Each scene shows the same named points in several views. A view is turned or mirrored, and shifted as a whole, has a little noise and may leave points out.

Scene 1
View 1
vud: 13; 5; -34; -10; 3; -9; 13; -15; 2; -5; 14; 3; -6; 9; 19; -17; 1; -10; -18; -4; -30; 17
latus: 1; 4; -22; 26; 25; -13; 1; 3; -3; -3; 9; -14; 1; -5; 4; -14; -17; -11; -39; 7; -20; 8
lumu: 6; -7; -32; -13; 2; -1; 10; -6; 6; -4; 15; 6; -3; -6; 1; 6; 7; -8; -10; 10; -21; 1
nised: 2; -7; -29; -3; 11; -1; 5; 2; 6; -2; 12; -2; -2; -11; -5; 7; 1; -9; -17; 12; -16; -3
Roto: 1; 2; -28; -9; 0; -9; 16; -12; 0; -15; 20; 2; 5; 0; 10; -3; 6; -8; -17; 9; -31; 11
Tadog: 1; -11; -27; 1; 16; 1; 1; 6; 7; 1; 10; -3; -2; -16; -11; 11; -1; -9; -17; 16; -12; -7
rer: 5; -7; -30; -1; 13; -1; 3; 0; 6; 0; 10; -1; -4; -8; -2; 1; -3; -10; -18; 9; -16; 0
Zodo: 10; -6; -34; -4; 11; -2; 3; -1; 8; 4; 9; 2; -8; -7; 2; -1; -1; -8; -16; 4; -16; 1
pes: -9; 3; -21; -9; -6; -9; 21; -15; -4; -26; 27; 1; 17; -3; 5; 7; 15; -9; -16; 22; -40; 11
soned: 18; -10; -43; -33; -4; 6; 10; -10; 14; 5; 12; 17; -15; -1; 8; 5; 11; -7; 2; -3; -20; 1
niso: 6; -11; -32; -4; 13; 1; 2; 2; 8; 4; 11; 0; -6; -13; -6; 7; -1; -8; -17; 11; -14; -5
menav: 6; 3; -32; -15; -4; -9; 18; -16; 0; -12; 20; 6; 2; 6; 15; -6; 9; -9; -12; 3; -35; 14
Pevik: 5; -3; -27; 12; 20; -7; 1; 3; 1; 0; 8; -9; -3; -9; -1; -6; -11; -8; -29; 10; -17; 3
forog: 6; -6; -33; -14; 2; -2; 10; -6; 6; -4; 17; 4; -4; -4; 5; 5; 6; -9; -11; 8; -22; 3
vivek: 10; 3; -28; 18; 26; -10; -1; 3; 0; 4; 4; -12; -8; -2; 5; -19; -19; -11; -34; 0; -15; 9
lop: 10; 11; -29; 8; 12; -17; 11; -12; -5; -7; 12; -8; -1; 11; 21; -28; -9; -10; -30; -4; -32; 21
ber: 3; 8; -27; -9; -3; -14; 19; -20; -4; -19; 22; 2; 9; 8; 20; -13; 8; -9; -18; 3; -40; 21
View 2
rer: 24; 11; 0; -3; 1; 1; -4; 0; 0; -13; 18; 18; 11; -2; -7; 12; 6; 0; -13; -4; 8; 7
niso: 26; 10; 0; -2; 1; 2; -2; 0; -2; -14; 18; 17; 11; -2; -6; 11; 5; -3; -13; -4; 10; 7
Pevik: 26; 23; -9; 4; -1; -8; -10; -7; 3; -11; 15; 20; 16; -5; -5; 13; 6; 10; -12; -6; 8; 11
soned: 29; -3; 9; -7; 13; 15; 6; 10; -1; -15; 23; 10; 9; 11; -14; 5; -4; -27; -16; -6; 12; -1
lop: 30; 29; -12; 23; 10; -25; -35; -4; 19; 4; 5; 13; 27; 5; -18; 8; -7; -3; -14; -3; -2; 1
nised: 19; 10; 1; -8; -2; 1; -2; 1; -2; -15; 19; 18; 10; -6; -7; 12; 12; 0; -12; -3; 9; 6
Roto: 14; 7; 6; 1; 1; -12; -15; 13; 11; -1; 16; 11; 16; 1; -21; 10; 11; -15; -14; 2; 5; -9
pes: -2; 1; 11; -9; -8; -16; -17; 23; 13; 3; 15; 12; 16; -6; -24; 13; 28; -14; -11; 10; 3; -16
ber: 12; 7; 5; 7; 7; -19; -26; 17; 18; 6; 12; 7; 21; 5; -29; 7; 7; -22; -16; 4; 0; -15
Tadog: 21; 11; 0; -9; -7; 4; 3; -2; -5; -19; 19; 21; 8; -9; -1; 14; 15; 8; -11; -4; 12; 12
Zodo: 28; 11; 0; -1; 4; 3; -2; -1; 0; -15; 18; 15; 13; 2; -8; 9; 1; -6; -15; -6; 10; 7
vivek: 34; 32; -16; 15; 3; -12; -17; -15; 5; -10; 9; 19; 20; -1; -5; 11; -4; 11; -14; -9; 5; 16
vud: 25; 11; 0; 9; 14; -10; -18; 8; 13; -1; 13; 10; 18; 11; -21; 6; -5; -22; -17; -2; 4; -6
menav: 13; 5; 7; 3; 6; -16; -21; 18; 15; 2; 13; 9; 19; 6; -28; 8; 8; -22; -14; 5; 1; -15
View 3
niso: 0; -3; -2; -14; 4; -3; -4; -5; -5; -17; 5; 7; -4; 4; -12; 2; -11; -5; 13; -8; -6; -29
soned: -4; 2; 2; -24; 2; 0; 13; -14; 11; -31; 10; 20; -14; 8; 0; -4; -23; 12; 16; 1; 4; -55
latus: 4; 2; -2; 7; 2; -5; -1; 3; -22; 3; -3; -13; 5; 5; -17; 11; 2; -16; 1; -21; -7; -7
lumu: -4; 3; 0; -19; 7; -5; 1; -7; 1; -23; 12; 8; -8; 6; -10; 1; -8; 3; 14; 4; -3; -32
Zodo: 0; 0; -2; -12; 2; -3; 0; -6; -4; -17; 3; 7; -5; 3; -10; 2; -14; -4; 12; -10; -4; -33
nised: -2; -3; -4; -22; 7; -4; -13; -6; -4; -21; 8; 10; -8; 1; -18; 0; -12; -5; 19; -1; -11; -25
vivek: 6; -1; -3; 6; -4; -3; 4; 0; -20; 2; -7; -7; 5; 6; -11; 9; -7; -15; 3; -29; -4; -18
forog: -4; 3; 2; -18; 6; -4; 4; -7; 2; -21; 12; 7; -8; 7; -9; 0; -7; 3; 11; 4; -1; -33
Roto: -7; 9; 5; -8; 8; -6; 14; -3; 1; -15; 17; -3; -2; 10; -7; 7; 5; 7; 4; 10; 1; -25
ber: -7; 14; 11; 0; 7; -5; 28; -3; 3; -11; 19; -10; 0; 15; -1; 8; 12; 10; -3; 13; 7; -27
Pevik: 2; -2; -3; -5; 3; -4; -6; -1; -14; -5; -1; -4; 0; 4; -16; 7; -7; -13; 9; -16; -7; -16
lop: 3; 9; 6; 16; -4; -5; 24; 1; -15; 5; 1; -18; 8; 13; -4; 13; 5; -4; -8; -18; 7; -20
rer: -1; -1; -3; -13; 4; -4; -5; -5; -7; -15; 4; 3; -5; 4; -14; 2; -10; -5; 13; -7; -7; -25
View 4
lumu: 0; 3; 0; -2; 9; 3; -5; 5; 0; -6; -10; 20; -14; -9; -4; -4; -31; -4; 13; 4; 8; -3
niso: 2; 1; 1; -4; 4; -1; -8; 1; 10; -1; 0; 13; -4; -8; 1; -6; -23; -1; 8; 7; 12; -4
forog: 1; 6; -1; 0; 8; 3; -6; 5; 0; -7; -11; 18; -13; -7; -5; -4; -31; -4; 14; 3; 9; 0
pes: 4; 4; 9; 6; -3; 8; 6; 3; 12; -1; -23; 32; -27; -11; -10; -5; -23; -9; 13; -21; -5; 12
vivek: 4; 5; -1; -5; -11; 0; -13; 5; 26; 18; 14; 4; 11; 2; 8; -7; -11; 10; -5; -9; 17; 8
menav: 1; 14; -6; 5; 8; 13; -3; 15; -2; 1; -20; 20; -17; 0; -9; -3; -35; -3; 13; -18; 6; 13
Tadog: 3; -8; 10; -7; 0; -7; -6; -6; 14; -4; 2; 18; -7; -16; 3; -5; -17; -2; 9; 14; 8; -11
ber: 3; 18; -6; 7; 4; 15; -1; 17; 5; 6; -22; 21; -18; 4; -11; -5; -33; -3; 11; -29; 6; 21
lop: 5; 16; -9; 4; -9; 11; -9; 15; 21; 21; 2; 6; 7; 12; 2; -7; -19; 8; -3; -31; 14; 23
vud: -1; 16; -12; 3; 7; 12; -10; 18; 1; 5; -10; 12; -4; 8; -4; -4; -35; 3; 9; -16; 15; 15
soned: -4; 9; -12; -3; 25; 5; -12; 13; -20; -14; -11; 11; -12; -5; -5; -1; -46; -3; 20; 15; 16; -8
Zodo: 0; 2; -2; -5; 6; 0; -9; 4; 5; 0; 1; 11; -1; -5; 1; -3; -25; 2; 9; 5; 14; -4
latus: 6; 2; 5; -1; -16; 1; -7; 0; 32; 18; 10; 10; 6; -1; 7; -8; -6; 7; -6; -15; 11; 10
rer: 2; -1; 4; -3; 1; -1; -7; 0; 10; 1; 2; 14; -5; -8; 1; -5; -21; 1; 7; 5; 11; -4
View 5
Tadog: 12; -8; -3; 24; -2; -4; -8; 9; -6; 4; 5; 13; 1; -14; 6; 18; 8; -18; 1; -7; 10; -14
forog: 13; -1; -1; 17; -16; 3; 3; 8; -2; 15; -9; 15; -3; -14; 2; 8; 15; -3; -2; -3; 8; 0
lop: 2; -24; -24; -4; -1; 3; 23; -7; -2; 9; 22; 13; 0; 5; 6; -14; 12; -1; 11; -2; -5; 28
vud: 10; -7; -10; -1; -17; 11; 18; 0; 0; 17; -1; 15; -5; -6; 2; -8; 16; 8; 4; 2; 0; 22
soned: 17; 10; 6; 19; -30; 7; 6; 11; 1; 27; -27; 20; -5; -18; -5; 7; 23; 7; -8; 0; 7; 2
pes: 21; 0; 4; -12; -15; 27; 0; 8; 1; 0; 6; -1; -13; -13; 22; 9; -7; 7; 13; 11; 19; 7
Zodo: 10; -7; -7; 19; -10; -2; 5; 6; -3; 13; -1; 17; -1; -11; 0; 7; 17; -9; -1; -5; 4; -1
vivek: 0; -24; -23; 16; 7; -10; 13; -2; -6; 8; 20; 15; 5; 1; 4; -4; 16; -17; 5; -11; -6; 8
Pevik: 6; -17; -16; 16; 3; -5; 3; 3; -5; 4; 15; 12; 2; -5; 7; 5; 10; -16; 5; -9; 2; 0
nised: 12; -6; -3; 18; -5; 1; -4; 8; -3; 7; 3; 12; -2; -12; 7; 12; 8; -11; 1; -4; 10; -7
lumu: 15; 0; 2; 13; -16; 9; 1; 10; -2; 11; -6; 13; -5; -14; 5; 9; 11; -2; 1; 0; 11; -2
latus: 2; -26; -24; 9; 11; -5; 9; -3; -6; -1; 28; 11; 2; 2; 10; -1; 7; -17; 9; -8; -2; 8
ber: 15; -6; -5; -14; -17; 23; 14; 0; 2; 9; 5; 6; -12; -4; 12; -6; 5; 13; 12; 10; 8; 23
menav: 16; -2; 0; -5; -21; 19; 11; 3; 1; 12; -3; 10; -9; -10; 9; -1; 8; 12; 6; 7; 9; 16
Roto: 14; -3; -3; -2; -15; 16; 7; 4; 0; 8; 2; 8; -9; -9; 10; 2; 6; 5; 8; 6; 10; 12

In a view up to two points have been moved. Name them for each view, in the order of its rows, or write none.
view 1: niso, lop
view 2: soned, menav
view 3: nised
view 4: pes
view 5: forog

Scene 2
View 1
Mor: 2; -37; 14; -5; -6; 0; -2; -8; 3; -28; 21; 15; 42; -6; -13; 9; -4; 5; -14; 12; -31; -12
zolu: 5; -9; -1; -20; -5; 20; 5; -14; 10; -6; -13; 2; 2; -9; 7; 5; -6; -1; -9; 21; -3; -9
mazi: 10; -22; 15; -8; -1; 29; 8; -6; 12; -12; -15; 7; 3; 5; -5; -1; -11; -15; -16; 17; 1; -22
mab: 11; -20; 0; -25; -3; 24; 10; -14; 16; -21; -12; 5; 1; -11; 17; 14; -16; 1; -22; 15; -2; -2
guz: 1; -14; 10; -6; -4; 13; -2; -6; 1; 1; -2; 5; 18; 4; -15; -5; 3; -6; 2; 23; -11; -24
menom: -4; 13; -11; -22; -5; 18; -1; -13; 1; 23; -18; -6; -5; -5; 3; -6; 7; 1; 11; 34; 2; -12
sir: 2; -18; 14; -4; -3; 20; 2; -5; 5; 0; -7; 5; 12; 7; -13; -8; -1; -12; -5; 22; -5; -27
Tem: 9; -51; 21; -6; -3; 5; 3; -7; 10; -44; 22; 18; 44; -6; -10; 16; -15; 2; -28; 4; -34; -10
Fufa: -2; -26; 10; -6; -6; 2; -6; -7; -1; -13; 15; 10; 37; -3; -17; 3; 2; 5; -3; 19; -28; -15
zur: -4; -4; 7; -5; -4; 16; -2; -4; -2; 14; -7; 1; 10; 7; -18; -15; 8; -10; 9; 29; -7; -27
kug: 8; -20; 11; -9; -3; 27; 8; -7; 12; -11; -13; 6; 2; 3; -1; 0; -10; -12; -15; 16; 0; -20
sokor: -5; -4; 7; -6; -4; 14; -4; -4; -3; 15; -5; 0; 12; 6; -17; -15; 8; -8; 10; 30; -8; -28
View 2
Tem: 8; -2; -18; -29; -10; 2; -4; -18; 8; -30; 19; 14; -13; 2; 69; 3; -30; -7; 11; 28; 21; 13
sir: 0; 13; 7; -21; -22; -6; 0; -3; 3; 6; 24; 13; -10; 0; 7; -7; -4; -9; 6; -10; -22; 3
kug: -1; 4; 2; -21; -20; -2; 4; -9; -2; 2; 25; 8; -8; 4; 23; -19; -17; 1; -2; -6; -18; 1
zolu: -2; -5; -1; -16; -5; 2; 2; 4; 2; 7; 10; 5; -8; -2; 15; -10; -14; 1; -10; -7; -16; 1
zur: 3; 17; 10; -21; -19; -7; -4; 5; 13; 6; 22; 15; -14; -8; -3; 9; 10; -18; 14; -7; -18; 4
mazi: -2; 8; 3; -23; -25; -5; 2; -11; 0; 1; 26; 11; -7; 4; 22; -19; -15; -1; 0; -7; -17; 2
sokor: 3; 17; 10; -20; -17; -6; -5; 7; 12; 6; 19; 14; -17; -9; -5; 9; 10; -19; 15; -7; -19; 7
guz: 4; 11; 3; -21; -15; -4; -4; 0; 11; 0; 20; 15; -15; -5; 14; 7; -1; -15; 10; 0; -10; 6
Fufa: 8; 5; -6; -24; -6; -1; -5; 1; 15; -13; 12; 15; -17; -7; 32; 18; -8; -19; 15; 18; 7; 10
Mor: 8; 1; -11; -26; -5; 1; -7; -5; 12; -22; 14; 16; -17; -4; 51; 14; -17; -16; 13; 24; 16; 11
menom: -5; -1; 8; -10; 0; -2; 2; 20; 8; 23; 5; 4; -14; -13; -14; 0; 5; -7; -6; -19; -31; -2
View 3
Mor: 3; -12; 12; -4; 0; 10; -40; -6; 6; 1; -18; -6; 43; -28; 9; -18; 0; 13; 40; -23; 5; 4
mab: 1; -9; -26; 2; -5; 12; -15; 3; -9; 4; -1; -15; 22; -20; 9; 14; 5; -4; 0; -5; 12; 22
zur: -7; 26; -13; -7; -20; -1; -17; -14; -9; -7; -4; 3; 18; 15; -4; -20; -12; 10; 18; -11; -26; -6
mazi: 0; 14; -31; -5; -12; 7; -30; -7; -12; -11; 5; -10; 29; -15; -4; 4; -2; 10; 14; 1; -5; 11
Tem: 7; -20; 6; -5; 7; 16; -52; -5; 5; -1; -16; -11; 51; -48; 9; -8; 5; 14; 44; -17; 18; 11
guz: -6; 10; -6; -3; -12; 1; -16; -8; -4; -1; -9; -1; 21; 3; 2; -19; -7; 7; 18; -16; -14; -2
sir: -3; 19; -20; -7; -14; 3; -28; -10; -10; -9; -1; -4; 28; -4; -4; -11; -5; 11; 20; -5; -14; 1
menom: -9; 16; -22; 0; -20; -2; 9; -4; -11; 6; -3; 0; 2; 24; 2; -10; -8; -4; -9; -12; -19; 4
Fufa: -1; -2; 8; -4; -5; 6; -31; -9; 3; 2; -17; -3; 35; -13; 6; -25; -5; 11; 34; -26; -4; -3
kug: -1; 12; -28; -5; -13; 8; -26; -6; -11; -7; 3; -11; 26; -12; -3; 3; 0; 6; 12; 0; -3; 13
View 4
menom: 6; -22; -5; -2; 33; 5; -9; 6; -11; 6; 10; 10; -7; 2; -5; 3; 6; -3; 2; 21; -17; -6
sir: 7; -10; 18; -1; 2; 2; 18; 21; -23; 6; 16; 20; 3; -4; -15; -18; -9; 8; 3; 24; 0; 10
sokor: 18; -28; 9; -5; 13; 3; 11; 13; -18; 9; 20; 17; 8; -6; -14; -19; -12; 4; -4; 28; -11; -3
guz: 18; -16; 13; -4; 2; -2; 20; 19; -12; 4; 17; 16; 5; -6; -17; -12; -9; 7; -2; 23; -3; 8
Tem: 22; 13; 23; -8; -40; -22; 53; 32; 7; -3; 15; 16; 5; -9; -38; 5; -14; 16; 4; 4; 22; 47
zolu: 1; 0; 8; -2; 11; -4; 10; 17; -8; 2; 7; 12; -8; 2; -13; 8; 8; 2; 9; 13; -4; 15
Fufa: 33; -24; 8; -11; -12; -8; 30; 16; 1; 2; 22; 13; 11; -10; -28; -5; -18; 10; -8; 18; 1; 17
mab: -7; 17; 13; 0; 3; -9; 13; 21; -5; 1; -1; 11; -14; 3; -16; 16; 13; 4; 13; 6; 4; 27
kug: -4; 8; 20; 3; 2; -2; 18; 25; -22; 6; 8; 19; -5; 0; -12; -10; 1; 7; 11; 17; 2; 18

In a view up to two points have been moved. Name them for each view, in the order of its rows, or write none.
view 1: none
view 2: sir
view 3: guz
view 4: Fufa

Scene 3
View 1
toku: 7; 5; 3; 6; -8; -1; 0; 5; -10; 20; 7; 12; 6; -6; 8; -5; 6; 16; 2; -18; 4; 4
sebot: 18; 21; -7; 8; -1; -14; 7; 27; -14; 19; 7; 18; 2; 12; 14; -14; -6; 15; 15; -16; 13; 15
Fas: 0; -2; 7; 3; -14; -2; -4; -13; -2; 18; 3; 6; 9; -10; 2; -3; 7; 17; 3; -14; 1; 3
Rike: 7; 12; 9; 9; -2; -5; -2; 13; -12; 13; 6; 15; -1; -13; 6; -7; -2; 20; 7; -16; 11; 8
muka: 2; 8; 6; 4; -13; -18; -2; -5; 3; 13; -3; 10; 3; 0; 2; -9; -5; 18; 17; -6; 6; 13
giv: 5; 1; -3; 2; -17; -9; 0; -13; 0; 22; 0; 6; 12; 8; 6; -7; 6; 13; 9; -12; -2; 5
gamev: 19; 23; -5; 9; 2; -15; 7; 32; -15; 18; 7; 19; 0; 10; 14; -14; -9; 17; 17; -15; 14; 15
Roli: 3; -3; 5; 4; -13; 4; -3; -10; -7; 23; 7; 7; 10; -10; 5; -2; 13; 16; -2; -18; -1; -1
Pobes: 8; 8; 11; 11; 3; 17; -5; 19; -24; 16; 16; 17; 0; -30; 8; -1; 10; 22; -10; -27; 10; -1
nosu: 9; 10; 4; 8; -4; -1; 0; 11; -13; 18; 9; 14; 3; -9; 9; -6; 2; 18; 4; -19; 8; 6
dorer: 9; 13; -2; 5; -10; -22; 3; 4; -1; 15; -2; 12; 3; 12; 6; -12; -7; 15; 19; -7; 8; 16
tilol: 5; 15; 15; 10; 0; -10; -4; 15; -9; 8; 3; 16; -6; -17; 2; -7; -9; 24; 12; -12; 16; 13
View 2
dorer: 10; 26; -22; -14; -2; 12; -11; -4; -4; 22; 10; 0; 6; 0; 2; -11; 4; 1; -8; 12; 15; -10
toku: -5; 20; -4; -1; 1; 11; 2; -12; -2; 9; 15; 8; -4; -6; -11; -13; -1; -2; -1; 3; 26; -10
Fas: -2; 11; -7; -2; -5; 12; 10; -19; -3; 9; 16; 4; -2; 3; -13; -7; -11; -9; 0; 6; 24; -18
muka: 10; 17; -16; -10; -2; 11; 2; -9; -6; 21; 13; -2; 7; 4; -5; -5; -2; -2; -5; 13; 12; -17
nosu: -2; 24; -1; 2; 6; 11; -2; -7; -4; 9; 13; 8; -5; -9; -13; -13; 4; 1; -2; 3; 22; -8
Pobes: -12; 22; 18; 16; 17; 12; 6; -7; -5; -3; 19; 11; -15; -20; -26; -12; 8; 4; 2; -7; 25; -7
Roli: -8; 12; -4; 1; -3; 11; 10; -19; -1; 5; 17; 9; -5; 0; -15; -12; -9; -9; 2; 1; 30; -16
tilol: 8; 23; 1; 0; 14; 13; 1; 0; -11; 16; 15; -1; -3; -12; -16; -4; 11; 9; -4; 9; 4; -12
gamev: 6; 39; -13; -9; 9; 10; -24; 7; -4; 17; 8; 7; 2; -17; 1; -19; 20; 9; -8; 5; 19; 1
Rike: 2; 23; 1; 2; 10; 12; 1; -4; -7; 11; 15; 4; -5; -11; -14; -9; 8; 4; -3; 4; 15; -9
giv: 1; 16; -18; -11; -11; 10; 2; -18; 1; 14; 12; 5; 4; 6; -3; -11; -11; -11; -2; 9; 29; -16
View 3
gamev: -28; 1; 13; 13; 2; 12; -13; 27; -5; -12; 2; 9; 1; -20; 10; -8; -4; -1; 0; 2; 13; -2
Pobes: -16; 3; 27; -1; 24; 6; -19; -12; -10; -5; 2; 5; 13; -14; 12; -3; 33; 29; -8; 8; -1; 16
Fas: 9; -4; 0; -12; 28; 18; 0; -3; 9; -2; 3; -2; -4; -7; -4; -20; 19; -2; -2; 0; 1; 3
sebot: -24; 0; 10; 11; 3; 13; -11; 28; -3; -11; 2; 8; 1; -20; 9; -10; -3; -2; 2; 1; 13; 0
Roli: 8; -3; 4; -12; 26; 17; -4; -4; 5; 2; 0; -3; 1; -9; 0; -21; 25; 3; -1; 0; 1; 13
giv: 9; -5; -5; -8; 21; 21; 1; 11; 11; -1; 2; -3; -5; -10; -5; -25; 9; -12; 3; -4; 6; 3
dorer: -8; -4; 0; 3; 12; 16; 1; 20; 8; -11; 5; 5; -9; -14; -1; -15; -4; -12; 0; 0; 9; -11
nosu: -5; -2; 9; -2; 20; 14; -8; 5; 2; -3; 2; 1; 2; -12; 3; -15; 16; 4; 0; 1; 4; 8
Rike: -13; 0; 12; 1; 19; 9; -8; 1; 1; -11; 6; 6; 0; -13; 4; -6; 14; 7; -6; 7; 4; -3
tilol: -15; 0; 14; 3; 19; 6; -7; 0; 4; -18; 7; 9; -4; -10; 3; -1; 10; 9; -9; 12; 2; -14
muka: 0; -4; -2; -3; 20; 16; 3; 7; 12; -12; 6; 3; -8; -9; -6; -15; 3; -9; -2; 3; 5; -14
View 4
Rike: -15; -1; 8; -9; 19; 20; 20; -4; 20; -1; 7; 10; 8; 3; 0; 2; 13; 14; -7; 14; -15; -1
muka: -30; 6; 11; 8; 13; 4; 1; 4; -5; -3; 6; 10; -2; 2; -10; -4; 17; 9; 2; 17; -18; 2
dorer: -23; -2; 1; 15; 15; 3; 7; 6; -3; -2; 12; 9; -6; 0; -19; -1; 17; 7; 6; 9; -14; 2
toku: -14; 4; 5; 0; 10; 8; 15; -11; 14; -5; 3; 15; 7; 7; -3; 0; 14; 13; -2; 16; -9; 5
gamev: -8; -17; -8; 11; 23; 18; 25; 5; 16; 0; 17; 7; -5; -4; -23; 7; 15; 8; 5; -2; -13; -2
nosu: -13; -1; 4; -2; 14; 13; 18; -8; 17; -4; 6; 12; 7; 5; -3; 1; 13; 12; -4; 13; -11; 2
tilol: -23; -4; 12; -9; 23; 21; 15; 8; 12; 1; 13; 6; 2; -1; -3; 1; 12; 12; -6; 12; -22; -6
Pobes: -6; 1; 9; -21; 16; 23; 28; -16; 36; -2; 2; 14; 19; 10; 10; 5; 8; 18; -12; 17; -12; 0
Roli: -17; 14; 8; 0; 5; 3; 10; -19; 13; -6; -5; 17; 13; 12; 3; -4; 14; 15; -3; 23; -8; 7
sebot: -8; -14; -8; 12; 20; 14; 22; 2; 15; -1; 16; 10; -4; -1; -22; 6; 14; 8; 5; -1; -11; 0
giv: -22; 11; 3; 15; 4; -5; 2; -11; -2; -7; 0; 15; 4; 10; -9; -5; 18; 11; 3; 19; -8; 10
View 5
Pobes: 2; 11; -5; -3; -8; 3; -25; 19; 21; 5; 12; 12; 22; 17; 17; 20; 23; 15; 8; 6; 17; -4
dorer: 6; -13; -14; -1; 9; -7; 20; 8; -1; 7; -6; -9; 8; 25; 1; 14; 2; 11; 1; 11; -15; 7
toku: 4; 2; -9; 1; -1; 1; 2; 12; 11; 5; -1; 2; 12; 20; 5; 13; 7; 13; 3; 8; -6; 0
Roli: 4; 12; -6; 7; 5; 9; -7; 13; 16; -5; -8; 1; 15; 4; 3; 12; 1; 16; 5; -2; -1; 3
Fas: 5; 5; -6; 5; 13; 5; -1; 14; 10; -7; -9; -6; 14; 4; 3; 14; -3; 16; 6; -3; -1; 7
muka: 7; -10; -12; 2; 17; -6; 14; 12; -1; 1; -8; -13; 10; 15; 3; 17; 0; 15; 5; 3; -8; 11
gamev: 5; -14; -15; -8; -8; -9; 16; 10; 5; 19; 6; 5; 9; 43; 6; 17; 16; 8; -1; 23; -12; -3
Rike: 5; -4; -10; -3; 3; -5; -3; 16; 7; 6; 5; -2; 15; 22; 11; 22; 14; 12; 6; 8; 4; 5
giv: 6; 3; -10; 7; 10; 6; 11; 9; 9; -4; -16; -5; 9; 9; -3; 9; -7; 15; 2; 0; -15; 5
sebot: 4; -11; -14; -6; -9; -9; 16; 9; 6; 19; 3; 4; 8; 39; 5; 15; 12; 8; 0; 20; -13; -3
tilol: 5; -12; -11; -7; 10; -11; -1; 17; 2; 7; 8; -7; 16; 24; 13; 26; 18; 13; 6; 10; 9; 8
nosu: 4; 1; -9; -1; 0; 0; -3; 13; 12; 5; 1; 3; 14; 20; 8; 16; 12; 13; 4; 9; 0; 1

In a view up to two points have been moved. Name them for each view, in the order of its rows, or write none.
view 1: none
view 2: none
view 3: Pobes, nosu
view 4: Rike
view 5: toku
